Each row is a point on a tangle of strands that fork and nearly touch. The rows are in no order.
Two points are linked if the straight distance between their rows is under 79.8. Some points are linked to none.
K_883: [  6  25  -2   8   6 -11  -6 -35  -4 -17  -5  -9 -11   7 -25 -11  19  -1
  13 -12  -2   2  19   4  24 -20  11   9  -8  26 -27   9   0  22 -20  -2
   7  12 -11   7   1   9]
K_318: [ 12   2   3  -2  29  -9  -5   8 -22 -20  21  13  -2  14 -16   6  25 -25
  13 -20  -6  28  -8 -17  -6 -13  28   7   6  -2   4 -21 -20   6 -13  32
  17   8 -11   7  25   3]
K_18: [ -1  -8   5   5   1 -11  13 -13 -18   3 -11   9  -5  21  -8  13   8  -8
  15   3   8  14 -19   0 -18  -1  -4   7  -3   5  19  10 -25   6  19   0
 -23  -1 -18  13  17 -16]
K_190: [ 15  13 -15  19 -19   2 -19   9  22  -2  14   9   0   4  -5   5  -6   1
   7 -16   6  12  -3  22  -2 -28  -3   9   2   1  -5  17   3  18  -3 -11
  10 -30 -17 -12 -13 -11]
K_979: [ 30   5 -15   4  41   8  -2  25 -12 -10 -23   5  11   6   4  13 -10 -12
  -2 -13  -7  13 -21  -4 -11  -6   7   1  -4  -3  29 -17  11  -7 -11   0
   4  17 -15   7 -19  -8]
K_674: [ 11  19   8  -5   9   5 -13 -22   5  -3  31  15   6  11  -4  17   1  -5
  -9  13   6   8  11  14  27 -10  -4 -17 -12  31 -34  -4   4  -6  -4  17
   3  -9   8  -6  -4  -2]
K_766: [  5  -6   7 -21 -12   8  11  39   0   4  32  16  11   2   4  -7  26 -17
 -16  -2   4   2  43 -28 -29  -4  25  -8  12 -40   2 -33  -7  -2   5  31
  24  -8  21  -2  -1  19]
K_884: [  4  15   0   6 -27   7  -4   6  11  18   3  -9  12   4 -17  19 -25  22
  -8 -11  -4  14 -13  31   1 -18  -5   4 -22   6   1   0  33  -4 -13  -7
   5   0  15 -10 -11  -1]
K_252: [ 11  27 -13  -5  11 -22   3  10  -5   5  -3  -7  24 -13  23 -21  17   1
 -14 -20  -6  10  18 -23 -15 -14  33   5   1   9  -2 -18  15 -21 -43   0
  13   9  13  16  11  16]
K_194: [  0  19  16   4  -8  17   0 -38   4  -2  22  15 -10   1 -21  11 -12 -10
   7  21   0   3   1  19  21   6  -4  -5 -14  18 -19  -2   5  18   9   9
 -18  -3  11  -4  -2   2]
K_418: [ -5 -13   6  -4  46  -7   2  -7 -27 -11   8  16 -12  -7  16  13   1 -26
   1   7  26  11  11  -8  22   8  -7 -13   9 -21  10   6  -1  17  -2 -11
  -1  -7 -23  -4  -6  -1]
K_830: [ 18  12  -9 -16   2  15  -3  26 -21  -6  -7 -14  24   0  24   0   5  -3
 -25   3  13   4   3   8  -9  11  -5 -10  -1  -6  28 -15  22  -5  -1 -11
 -12   6   1  -7 -38  -2]
K_11: [ -6  18 -16 -16 -10 -19  -9 -17  -6   4   4 -22  -4   2   7 -20  22  -1
   8 -11  -8   5  -1   8   6 -17 -13   6   4  40 -16  23 -27  -1   4   2
 -11  -7  11  -3  22  -9]
K_578: [ 11 -19   5 -15   3  31 -14  -2 -10  12  14  -1  -1  -3  11  -9   9  -1
 -15   7  16  11  31   6  -4  19  -8 -22  11   9 -41  -7 -12  -8   3  18
  20   6   4   2   1 -28]
K_899: [-33   1  -2  -5 -31 -11  -7 -19  29   4  21  -6  -2  -9 -17  -5  12   9
  18  12 -14  -3  -5  11  14  -5 -11   1   0  18 -30  30  -7   4  21   8
  -3 -21  26 -20  10   4]
K_468: [-17  18  -1  -3 -16  16  10 -25  22 -10 -18 -27   4 -17 -11   1  -4 -19
  16 -21 -14 -21 -20   7  15  -2   3  30 -16  -3  12  24  10   9   8  -6
 -16  21  15   6  -1  17]
K_832: [ -6   5 -14   9  25  -6  -8   6   2 -17 -17  -8  -4  -7  -4 -11   3 -17
  14 -16 -33  20  -9  -6   4 -26  14  14  -5 -13  -1  -8   1  -4 -24  10
  15  24  -2  19  19   5]
K_70: [  1 -22  -6 -16  10  13 -16 -16 -13  -3   5  10 -12  -7  20  -5   7 -15
   6  13  21   2  15   3   8  20  -4 -16  18  14 -29  18 -21  -8   3  17
   9  -5  -5   5  17 -17]
K_157: [ 10   5   4  15  12  13  -8  -7 -14 -14 -18 -12 -11 -14 -13  13 -30  -3
   0  -2  -5  -5 -35  21  10  -7   8  12  -8 -13  18  14  -7  12   7 -12
 -18  13 -12  -8 -14 -11]
K_439: [  4 -14  -1  -3 -27  17 -25  -9  13  12  17 -25  12  -3  30   2 -22  24
 -19  13  21  -2  20   4   0  20 -15  -8  13   6 -30   5  -1 -15 -16  17
   1 -18  13  -6   2  -6]
K_61: [-11   4   6   6  22   6  11 -35 -12  -5 -23   7 -20  -3 -11  10 -12 -11
  10   1  -8 -22 -22  -1  16   6 -12 -13  23   3  28  24 -16   5  25   5
 -24  -1  -4  -3  -2 -18]
K_686: [ 29  36  -2  -3  19 -21   5 -18 -14 -13  11  -1  25   4  15 -15   8  -8
 -19 -18   9  14  11  -6  -5 -20  13   1  -8  26  -5 -12   3 -18 -24   2
  -6   1 -21  -8 -20 -14]
K_305: [ -7   1   7   9 -13 -12   3  -5   7   4  -5  14  -7  -1 -13   8  11 -22
  36   0  -1  12 -17  14  -5  -7   5  14  -8  -6  -1  24 -20  21  16 -11
 -10   5 -16   2   1 -15]
K_419: [-10  20 -12  -5  -7 -29 -11 -19  10   4 -11 -10   4  -1 -17 -13  21   1
  18 -19 -26   5  15   5  10 -16  11  15  -1   7 -32  12  -3  20 -17   6
   6  19  -9   4  17  15]
K_349: [ -5  -2 -16  11   3  13 -17   4   9 -12 -21  -5 -14   6   2  11   2 -10
  17  -6  -3   4   6   0  11   0   5  11  13 -27   6  12  -4  28 -10 -16
  14   8 -11  11  -6   1]
K_966: [ 10  -3  22 -15  20  15  15  25 -21  -6  38  14  11   5   8 -14  18 -18
 -27   5  10  12  26 -19 -14  11  20  -1  -5 -32  -3 -33  14  -5   2  33
   6   0  15  13  -5  16]
K_544: [ 23 -12   9  11  20  21 -12  13 -10  -8  -9 -14  -6  12  25 -10 -16  18
  -6   0  12  -2 -13  11  -3  14 -15 -18  15  -5  -6 -17  -6  -9   1   4
  -3  20  -6  17  12 -18]
K_216: [ 15 -23  13  -1  35  10   2  28 -21  -9   9  18  -1  13  -9   4  12 -19
   8   2  10  21  -3 -17  -1   8  19   1   4 -15   8 -24  -6  20   2  10
  15   6 -17   8   7   2]
K_95: [ 17  12   5 -14  14   2   0  22  -7  -8  24  -1  27  20  20 -12   1   0
 -18   3 -12  10  -6   2 -21 -13  16  -3  -8  -8  13 -23  14 -36   7  12
   0   4   5  18  -7   3]
K_573: [ 24  14 -14   3  29  14 -19  23  -9 -23 -15   3  15  16 -13   1  -4  -7
 -10 -35 -17  19  -9  -3  -1 -16  19  -2   6  23   5 -33  18 -12 -19  25
   5   6   1   2 -17  -9]
K_939: [-27  19   4   4 -21 -13   4  -7  23   5   8  15   1  -2 -11  -1   6 -18
  35 -13 -14   5  -8  -5 -13   1   8  23 -12   4  -7  27 -18  35  40 -11
 -26  -2  14  -3   5 -13]
K_257: [-23  -4  -2 -23  11  -9  14 -18 -53  11   2  25  -5 -15   5   5  21 -25
  13  -7  18  14 -12 -14  -4   1  -3   8   2  15  19  25  -6   4  23  -2
 -22 -18   3  -9  17 -14]
K_664: [-20  -4  34  27 -13  -8  19 -18  15  15  -6   9 -19  13 -24 -27 -39  18
   2  13  10  -7 -21   3   4  20  -6 -12  -8 -11  -3   3   4   2  25  -9
 -28   5  -6  -4  -9 -15]
K_620: [ -9 -11  11   4 -22   4  -6  -4   6  -1  24  -2 -12   5  14  -1  -8  16
   5  24   8   0  -4  15   3   4 -12 -10   4   1  14   1 -17  -2  14 -11
  -4 -13   7  -2   5   3]
K_737: [ -9  -1  -8   4   4 -12  10   1  -6  12 -32  -5 -13 -15 -14  15  -1  21
   3   7 -22 -34 -20 -20 -11  27 -10 -11  24   5  34  25   0  15   1 -18
  -3   1  -2  12 -11  14]
K_716: [  7  -3  21 -15  43   0  28  10 -15  -6  24  23  17  18  13 -13   2 -19
  -1  -2   3  -2  25 -22 -21  17  14  -9  14 -27  -1 -25  13 -30  10  23
   7   6   3   8 -12  -4]
K_352: [  7   4 -11 -18  57   6  20  11  -8  -1  14   8  19   9  18  -2   3  -8
  -7   4 -26 -14  23 -46 -20   8  17   3  23 -28  13 -17   6 -22 -10  19
   0   8  -2  11   2   5]
K_570: [  1  12  -4  -7   8   1  19 -14 -22   4 -19 -13  -8  11  -6  24  -8  -3
   0 -10 -12  -5 -23  -4  -2   7 -16  -5   4  17  15  10 -16  -4  21   1
 -29 -10  -3  -3   0 -29]
K_961: [-44 -12  24   9 -44  -4   7  -2  32   9  -1   4 -20  -3 -13 -13  -9  14
  23   7  14 -26   2  -4  -2  16 -10  10   7  -8  -7  17  -6  21  30 -25
 -22  -8  18  -7   1   1]
K_329: [ 12 -18   3  10   0  28  -7  17   8  -2 -11  -8  -1  20 -32   5 -21  11
   1   0   4 -11   4  11  27  10  -5  -7 -12 -14 -14 -16  25  16   5  15
  15  15  -2  18   0  12]
K_669: [-16   6   0  -4 -32   7 -19 -21  39 -11  24   0   7  -8  -3   1  -4   4
  17  22  -5 -15   3  22  33 -14 -15  11   7   6 -38  19   1   2 -11  22
   2 -22  12 -11  13  -3]
K_388: [-10  25   3  -4 -16  27  15 -26   8  -1 -19 -28 -11  -7  -9  -9 -24   5
   8 -11 -22 -20 -14  10  31   4 -14  26   1   5   3  13   3   5   4   8
 -30  14  24   3   0   1]
K_790: [-21  -6   6 -11  28  -7  12 -31 -33  -9  19  34  -4 -18  10  10  18 -27
   5  -5  25   7  -2  -3   8   6  -7   6   0  -5  36  16  -7  17   5  -3
 -11 -10 -15  -9   4  -7]
K_233: [ 32   8  -3   9   1   5 -20  20   1 -16   8  14   5  14  -7  14   3   2
   9 -19   8  19   7  13   3 -18  10  -4   5   4  -5 -10  -3  23   6   6
   7 -22 -17   1  -9  -9]
K_167: [ 41  38   2  -6 -18  -2 -13   8   3 -13  14 -29   6  -6   5 -19  19  21
 -16 -11  -5 -13  17  -8   8 -26   9  10  -3  12  -5  -8 -23  10 -13  11
   9   9   2   3   2   6]
K_429: [-25 -21 -19  -2 -18  -8  -5  -1   1  13 -13 -15 -13  -5  22   3   5  13
 -14   5   4  -3  14   8 -19  12 -18 -17  -9  -1  13  -7   4  -9   2 -29
   0   1   7  12  16  15]
K_493: [ 23  10  -4   5   8  23  -1  21 -13 -20 -21   1   5 -14 -13  12 -25  -7
  -5 -18   1   7 -16  14  14  -8  -8   5 -13  12   7   2  41  -6 -14   3
   5 -10   7  -8 -25   5]
K_715: [ 19  12  -4 -24  13  -3   7 -10 -35   3   8   2  14  17  -5  16  20 -19
 -11 -11  -9  14 -10 -17 -14   7  -5  13  -9  13   2  -6 -10 -30  15  17
 -24  11 -20   4   1 -20]
K_698: [ 15  38  -3   3 -38 -17  -3   0  14   8   1 -15   1 -10 -22  -1  13  12
 -12  -6 -14  -3  -8   8   2 -38  13  14  -5  17  -4  -5 -19   7  -9   1
   0   5  -1  -7   5  10]
K_801: [  6  -1   8  11 -35   1  15  11  21  11  -4   3  -9   8 -24  19  -7  23
 -12  11  -8  -8   8  -4   9 -17   4  15 -19 -16  11 -24 -17   8   7  -6
   7 -10  17   0  -1  11]
K_366: [  1 -15  -3  17  -7  20 -23   1  13 -15  -1   2  -8  -5  -3   2 -12 -11
  25  -1  17  -3  18  16  17  -1 -14   0  22 -20 -12  19   6  33   4 -23
  15   3 -23  -3  -8  -6]
K_768: [ 13  -1  -6   2 -25   3  -5  10  24  12  18   4  -1  -5  -5  17   7   7
   0   4   8  14  16  11  11 -15  -3  -3  20  -1 -10  11 -23   2   3  -4
  22 -27 -10 -27 -17 -13]
K_131: [ 28  13 -12 -18  -4  20 -12  41  -6 -19  -5 -10   6 -13  21   6   2   3
 -10 -24  10  12  -1  10   4   3  -5  -8 -11  -1  21   1  42  -4 -11  -3
  -4 -17   1  11 -25   7]
K_629: [ 17  27  10 -14  10  -6  -7 -13 -11 -18  43   5  13   5  13 -10  18 -19
  -2   3  19   3  15   1   6 -16   1 -12  -3  21 -18 -10   0 -12 -11  17
   9 -16  -5  -8 -18  -8]
K_533: [ -6 -19 -11  -2  -6  -8 -17  -4  11  24  16   6   7  -8 -14   5  19   3
  -7  -3  12  22  16  16   7  -2   4 -11  19  11 -20  21 -31  -4  -4  -8
   9 -22  -9 -20   9  -4]
K_776: [-10  -9  19   7 -10  12  14  -4  13   1  -4   3  -3  10 -19  12 -15   6
  -7  10   9 -12  15   2  33   8   7  -1 -16 -33  -2   0  17  25  13   8
   2   2   6   2 -13  23]
K_870: [ -8 -19   6  14  -3   0   0  12   7  -2 -30  -6  -5   3 -11 -12 -32  21
  -1  16   5 -11   5   6  14   8  -2 -18 -15 -29 -23 -20  45   3  -5   6
  18  13  -4   4   6  10]
K_859: [ 12  26 -26 -24  -4  -5   7  -7 -11   7 -10 -21   8   3  10  16  18   6
 -11  -8 -16 -10   4 -10 -29  -4 -13   3   0  31  19 -10   0 -28 -17  -9
 -21   6   4   4 -14  -6]
K_345: [-54 -19 -14   6  -9  -2   2 -17  21   4  -9  -3  -2 -13  14 -12 -13  13
  17   0  -6  -9  -1  11   3  20 -27   9  19   6  -5  27  13 -14  26 -18
 -31  -6  17 -19   3  11]
K_90: [ -4  21  -2  -6  24 -16  18 -41 -10  -1  -9   7  -7   6 -24  -6  15  -9
   4   0 -17   4  17  -7  16 -13  -5   3 -11  38 -16   5  -8   7  -8  19
  -1   1   5  -4   2   3]
K_332: [ 20   6  -6   8 -38   9 -14  39  16  -3   3  -2   3 -16  28   5   0  33
  -8  13  -1  -2  -4   6 -22 -16  11  -6   5  -1  -4 -20  -3   0 -14  -9
  32 -19  23   9  13  -2]
K_591: [ -5  12   1  21  11  -8  22 -23   9  15 -12   9  12   8  -6  17 -26  -7
   1   1  -9   4  -9   1  -9   1  -3   1 -11   7  24  19  14  -8  -4 -16
 -19  -9 -11 -12 -13 -10]
K_985: [-32 -10  11  11  22  -3  17 -19 -25 -12 -12  13 -17  -6  -4 -10  -5  10
   8   6  14  -6  -8   3  15   4  -8 -10  17  -8  19  12 -18  11  18 -24
 -19   7 -12  -7   3 -14]
K_356: [ 13 -21  -4   6 -30  25 -18  19  15   9   8 -22   4   2  21 -17 -33  28
  -3   6  23  -1  23   5 -13  14   7 -17   4  -9 -37 -12  18 -18  -9  22
  20 -10   7  -2   2  -7]
K_528: [ 18 -14  -8   4  11  15  -9  12  -7   5 -22  -4  -4   2  18  -6  -6  12
  -8  12   0   3  -5  -3 -35  11 -10 -21  16  12  13 -16   3 -23 -21 -10
   8  18   4   6   3 -17]
K_818: [ 16  30  -6  -7  20 -14   0  12  -7  -1  14   4  27   8  11   0   4  -7
 -27 -15 -13   6  -8 -12 -23 -21  20   6 -20  12  18 -27  18 -25 -15   1
  -8   2  -6  -3 -18  -4]
K_71: [ 16  -4   5  20 -28   5  -3  20  18  22  13  -4  10  15 -21  16 -16  22
 -16   6  10  18   3  20  -1   0   2   3 -19  -1   5 -15   2   4  -1   0
   2  -5   2  -5 -11  -4]
K_789: [  3  24   2  19 -13 -30   4  -3  12   8   5 -12  -3  -6 -11  -9  24   3
  16 -24 -18   3   2  -1 -11 -25  24  19   0   5  -3  -3 -13  23 -10  -4
  -4  22  -4   1  11  10]
K_977: [ 19   2 -15 -21  36  -6  12  27 -17  -8 -14  -7   9  -4  15   6   7  -4
 -16  -5 -27 -25  -5 -35 -35  23  16   0  20 -23  24  -8  -7 -27  -8   5
   4  21  -5  18 -17  15]
K_935: [ -3 -13  25   7 -10  20   6 -16   4  -3   3  -5 -28 -19 -31  -5 -14  -4
 -14  -2  12 -22  -3   4  25   9  17  10  -5 -24  19   2  -7  23  29   6
   2   7  14 -12 -13  28]
K_933: [  9   4 -15   2  -7   2 -14  25   8  -9 -16 -11  -3  -1  -5  -2  12  -5
  19 -12 -17  16   3  -2   6 -24  23  22  -6 -12  -1  -5  11  19 -24  -6
  27  16   4  13   9  17]
K_188: [-10  -1  -5  -1  30 -10   7  -5  -1  -4  15   1  -5  -1  -2  -6  18  -5
  12  -8 -14  18   5 -15   4 -14  19   9   2  -3 -16 -10  -7  19 -14  26
  22  26   3  13  45  17]
K_368: [-35 -20   4  11 -22   5   0 -28  25   3   1  -7  -3   0  -3  -8  -8   9
  24  -1   3 -10   1  13  12  16 -17  13   5 -21 -18  28  11  10  25  -7
 -15  17  16  -6   9  10]
K_469: [ -4 -25 -13  -3  24   6   2 -19  -8  -5  -2  30 -12   1  22   3  -8 -26
   8   3  20  -4  26   5  24  18  -9 -27  22  -4 -12  12   5  -2  -2   0
   9 -10 -15  -2   3 -10]
K_921: [  4  33   5   1 -24   1  -9 -21  29 -12  -9 -16   3   1 -15  -7   3 -12
  25 -12 -20 -12  -7   3  15 -13   2  25 -13  -5 -23  17   3  20   3   0
  -2  19  10  11   9  11]
K_947: [ 17   6   2 -11 -18  11   2  29 -10   0   3 -10  10  -7  15  17   0   1
 -41  11   3   4 -22  17 -16   7  18   4 -24  -4  32 -25   0 -16   2 -10
 -15   9  17   7 -26  13]
K_761: [  0  14   2  -4   2  13   9 -20   6   4 -35 -17  -5  -1  -7   1 -10   6
   9   3 -31 -14 -13  -1  19   8 -25   1  -7  13 -10   2  10 -11 -16   2
   0   4   8   6  10  -1]
K_153: [-28 -12  24  12 -16  16   3 -25   7   3  20  19 -11 -26  -4   2  -2  -9
  32   7   9  -9  -7  12   9   7  -7  18  19  11  11  20 -14  22  34  -1
  -7  -6  12 -27  -2  -3]
K_313: [  4 -31 -10   6  -7   5 -15  17   8   4  -2 -13  -6   3  16 -16 -14   6
  -6   0  15  16  16  11 -11  11  -1 -19  11 -15 -21   7   6  -5 -12  -9
  28  -3 -14  -3   6   5]
K_809: [ -3   8  -9  -1 -51   0 -13   9  21   8   8 -15   5 -16  17  14  -1  35
  -6  13   2  -9  -4  19 -10 -12  -7   5  -3   4 -13  -4   4  -6 -12 -19
  20  -6  20  -1   2  14]
K_426: [ 23   8   1   6  15  11 -28  24   6 -14  20   4  15  20  -1  -5   4   2
 -14 -30  -2  24  11   4  -7  -6   9 -15  14  15 -24 -25   4  -3   2  20
   1   0  -4   1  -6 -19]
K_256: [-28 -19  -1  -3  -2 -23   6   8  -1  -7   3  29  -6  -9  19 -16   8 -17
  19  13  -1  13 -31   3   6   1  -4  -5   2   7  -6  42 -17 -16  36  -1
  -8 -21   3   5  19  -1]
K_128: [-12  -2 -20 -21  23 -15  24 -17  -6  18  -3  -6   4  15  15  -1  13  -4
  -4  -4 -15   9  30 -35 -14  14 -17 -12   0  -4   2  -8  -8 -18  -5  14
   2  -7  -1   3  15  -3]
K_262: [ 21  26 -14 -18  -2  -6  -7  15 -10 -13   6 -26   4 -13  18 -26  33  -1
 -25 -11   0  -4  15  -8   4 -21  32  18  -8   5  10  -8  -3  -9 -23   7
  16  15   0  14   6  26]
K_10: [ -5   6 -17 -14 -33  -2  -3   2  -6  10  -8 -19  -4  -9  19  12  20  13
  -8   0  -8   3   0  18 -13 -10  -2  -8 -15  11  -7  -5  14  -3 -23 -12
  13   0  13  17  23  25]
K_480: [ 25 -16  16  -8  -7  21 -13  11  -6   6  19   9   5  10  -1   1  16  -5
  -5   4  16   3  39 -21  -7   0   7 -14   9  -8 -23 -23  -9  13  -1  18
  30  -4   7  -5   5 -11]
K_372: [ -1 -17  25  -6  -3 -13   3  -2 -39  13  33  28   3  15  -7  12   8  -7
  -1  16  42   8 -18  -7 -30   6  -4  -5  -8   8  18  -6 -12   6  14 -13
 -13 -17 -21 -16   1  -9]
K_781: [ -8  11  -9 -24  26 -32  18 -27 -17  22  -3   5   0   9  -5  -3  31  -3
 -15 -15 -17  14  25 -27   6   2  -9 -10  -4  25 -18  -5 -12   2 -10   8
  -3  -2   4  -2  18   3]
K_627: [  8 -24  -6  -7  28   2  -4  37  -5 -10  15   2  -9   0  -3   7  10 -10
 -11  -5   1   6  -6 -14 -10  -4  17  23 -25 -24  19 -29 -19   7   7  -1
   2  11 -18  14   5  16]
K_960: [ 19   5  -1 -17  -8  17   2  -2  -7   9 -33 -20   4 -13 -14   5  -3   6
 -13  -6 -23 -15 -22   2   4   3 -12  12 -29  18   8 -11   4 -36 -18   6
   8  21  16   3  -9   8]
K_775: [ -6 -29  -6  14  -9   5 -16  20   8   0   2  -3 -11  -6  -2 -20 -10   3
  12   3  36  -4   5  26  13   6 -10  -7  14  -5  -1   6   8   6  -1 -32
   9  -5 -27 -13  -8   3]
K_963: [-33 -33   6   9  -6   0  -1  -5  12  -8  -5   4  -5 -15  14 -29 -10   2
  12  26   8  -4 -25   7  20  15 -23 -14   9  14 -23  38 -13 -17  28   9
 -13 -13   3   1  13  -4]
K_295: [-55 -38 -15   9   4  -9  17  -8  14  25 -14  19  -9 -11  -8 -14   1  -4
   6   1   6  -4   2   1  11  20 -15  11   8   9   6  19  -2 -13  11 -25
 -22 -16   2 -21 -10   9]
K_880: [ 17  28   3  -1  -7  20 -10  -4  -2   6 -14  -7  18  -7  -3  18 -17   2
  -2 -17  -6   3 -13  11  14 -15 -10   2  -9  25   5   1  42 -14 -34 -10
   9 -14   2 -16 -26 -12]
K_577: [-18 -28   9   6  29 -16  -3  -6 -21  -2  -3  12 -11  -9  16 -22  -9   1
   0   6  31 -12  10 -12  16  14   4 -15  14 -16   7   3 -11  13  -9 -31
  -1   0 -29 -12  -3 -12]
K_787: [  9   6   0  -7  27  -2   7  -8 -24 -12   2 -10   5   6   6  18  -2 -14
 -16   1   5 -11  -2  -2  13   0 -10  -2  -9 -18  37  -4 -16 -14  10  -3
 -16   9 -13  -4 -16   1]
K_443: [ 18   3 -16  -1  13 -13 -12  39 -10 -19  -4   0  -2  -3   4  11 -16 -18
 -17  -9  -8   8 -25  -3 -12 -11  27  20 -20 -18  39 -15   1   8  -6   0
 -11   6 -16   6 -10  15]
K_362: [  8  13  -4   2  27  -9   9 -17  13   1 -15  24  10  11  -5   9  -2   1
  13  10 -36  -4  -2 -10  -5   4  -2 -20  15  19 -16  -2   7 -15   0  21
  12   2 -11  14  15 -12]
K_855: [-21 -38  -2  13  -4  -1  -9   5  12  -1 -13   8 -12  -6   8 -27 -16   3
   9  17  29 -14 -10   7  21  24  -7 -12  20  -5 -22  18  -6 -11   9 -13
   4  -3 -26   3  15  -1]
K_611: [ -8  12   1 -10 -22 -24  -5 -13  14   5  31  -2   0 -13  12 -12  27   3
   8  13 -10  11  -1   3   4 -11  -1  -6   4  21 -28  10 -29   1   4  14
   1 -18  10 -10  25   5]
K_300: [-34 -28  19  -1 -52 -18  11  -5  15   4  -7   1 -25  16 -15  -7   9  19
   9  26  15 -23   5 -17  -1   8 -19  -5  -1 -11  -4  -3  -6  24  18   4
   6  -7  19 -16  12   7]
K_467: [  3  29 -21 -23  -2 -22   0 -13 -20   3   5 -30   7   8   9  -3  32   3
  -6 -14   0   1   9   0 -17 -20 -14   6  -1  45  -4   3 -20 -27 -10 -11
 -23   0  -4   2   6 -13]
K_645: [ -8 -14  -4   9 -29   4 -25 -17  26  10   8 -16  12  -4   9   8 -19  19
   3  17  -1   0   1  28  19   3 -19  -2   1   4 -26   9   9 -15 -16  21
  -2 -15  18  -5  14  -6]
K_290: [ -4 -24  -8   5   5  -4   4   9   7   9 -14  -3  -6   7  11  -5  -2   6
  -3  14   0  11  19  -1 -26  15  -5 -14  -5  -6   1 -19  10 -11 -14 -19
  11   9  -8  15   7   2]
K_567: [-22   4  -3  27   3 -18  17  -2  19  10  -6  16   7  -9   1   7 -22 -11
  13   9  -6   7 -14  10 -21   5   6  13 -21  -8  15   3  24   7   1 -28
 -17 -13 -10   2  -6   8]
K_401: [ -3  -5  18  18   8 -16  21 -12  -1  20 -11  10  -6  20 -14  -4 -35  12
  -9  12   8  -2 -16  16 -11   9  -4 -12  -6  11  19  -3  -1  -6  12 -19
 -18  -5 -20  -2  -9 -19]
K_925: [-18 -10  10  13   8 -22  14   5   5  -2 -41   0  -4 -25  -8  12 -14  20
  20  22 -18 -37 -10 -20 -19  17 -10 -14   9 -15  15  12  17   5  -9 -26
  20   6   5   1  -4  11]
K_554: [ 12 -13  12  -5   1  16   4  16 -13  -7  13  24  15  -4   2  -2  10 -12
  -2  -4   9  -3  45 -48 -33 -10  20  -6  15 -22  -5 -25  -8  11  13  25
  39 -13  21 -13  15  10]
K_79: [ 26   1   1  16  23  23 -15  -1 -12 -16 -17 -16 -12   3  -2  17 -17 -10
  -6  12  -1  -8 -29  20  15   2  -6   0   5   1   1 -11  -5   0  -3   0
  -5  20  -5  12  -6 -19]
K_8: [  5 -14  25  -4 -43   0  19  10  15   7  -3   3 -14  19 -16   9   7  21
 -16  29  11 -23  11 -15  11   8 -10   2 -10 -22   8 -29 -16   5  10  15
  10   1  22 -12   6  15]
K_434: [-19 -12  -9 -17  25 -18  13 -10 -31  -9  12  26  -2   4  19 -11  16 -14
  12   1   1  -7 -21 -20   9   6 -15   0  12  16   5  39  -3 -14  28   1
 -12 -30   9  -3  14 -13]
K_184: [-10 -17   4  19  19  -3   2   7  -1  -9 -45   2  -6 -12  -1   1 -19  12
  12   7  -7 -23   0  -4   0   9 -12 -24   0 -21  -1   4  40   5 -14 -20
  18  18 -12   4  -3   3]
K_43: [ -2   3  11  17 -12   8  -2   3  13  -3 -25 -23  -8 -14 -21   0 -20  -6
  -2   0  -2 -26 -49  13 -17   6   7  18 -13 -25  18  17   5  10   7 -21
 -15  28   8   3 -19  -5]
K_968: [  0  12  -9  -2  22 -25   2  16   7  10  16   4  23  -3  21  -5   0   4
 -23 -23  -7  23  18  -4  -8 -17  19  -9   0   7   0 -17  29  -3 -28   3
   7 -10   6  -1  -1   3]
K_998: [ 24   9  -1 -15 -17  13  -6  38   3  -6  31   3  15  17  14   6  10   6
 -35   3   0   9  -5   1  -3 -13  14  11 -17 -11  18 -27  -7 -11   8  12
  -7  -1  13   6 -20   6]
K_37: [ -6  13  31  31 -20   5  11  -5  27   6  -3  -3  -4  -2 -24  -8 -25   9
   8  -4   8 -16 -30  13 -12  16   3  14 -14 -30  -2   9   9  10  16  -6
 -17  19   3  10 -15   0]
K_625: [  9  -5 -11 -11  18  -8  15  11  -6   9 -22  -7  -3   4   8  19  12  15
   2   3 -30 -15  -1 -39 -27  26  -2  -4  17  -6  34   7  -5  -4 -20  -9
  -4   5 -10  17  -7   7]
K_506: [-29 -35  -3   6  -7  -2  -1 -17   1  30   9  21 -10   3 -16   3  10  -5
  -4  12  21  13   8   2   5  10 -10   2  -5  12   1  15 -13   1   9 -15
   3 -16  -6 -16  -5  -4]

A fork is a point with three links. Follow the links from the first point to the second and name the forks in between, in order.
K_95, K_90 -> K_818 K_419
K_443, K_480 -> K_775 K_418
K_645, K_345 -> K_313 K_775
K_768, K_611 -> K_775 K_313
K_368, K_544 -> K_775 K_313 K_290
K_883, K_533 -> K_419 K_818

Follow the links from the first point to the second, and from the first to the third. Name the last point that the two ways share.
K_8, K_921, K_674 -> K_818
K_305, K_426, K_290 -> K_775
K_939, K_349, K_352 -> K_418
K_439, K_801, K_554 -> K_775
K_985, K_290, K_977 -> K_418
K_506, K_859, K_809 -> K_313
K_809, K_434, K_37 -> K_290
K_781, K_368, K_629 -> K_818

A fork is a point with three links, a tip a point with one. Leave the first point through the second and follow the links. Name the first fork or tip that comes.
K_591, K_401 -> K_290
K_352, K_716 -> K_418
K_345, K_368 -> K_818
K_426, K_573 -> K_775
K_766, K_966 -> K_935
K_859, K_467 -> K_313
K_313, K_356 -> K_859
K_290, K_528 -> K_567
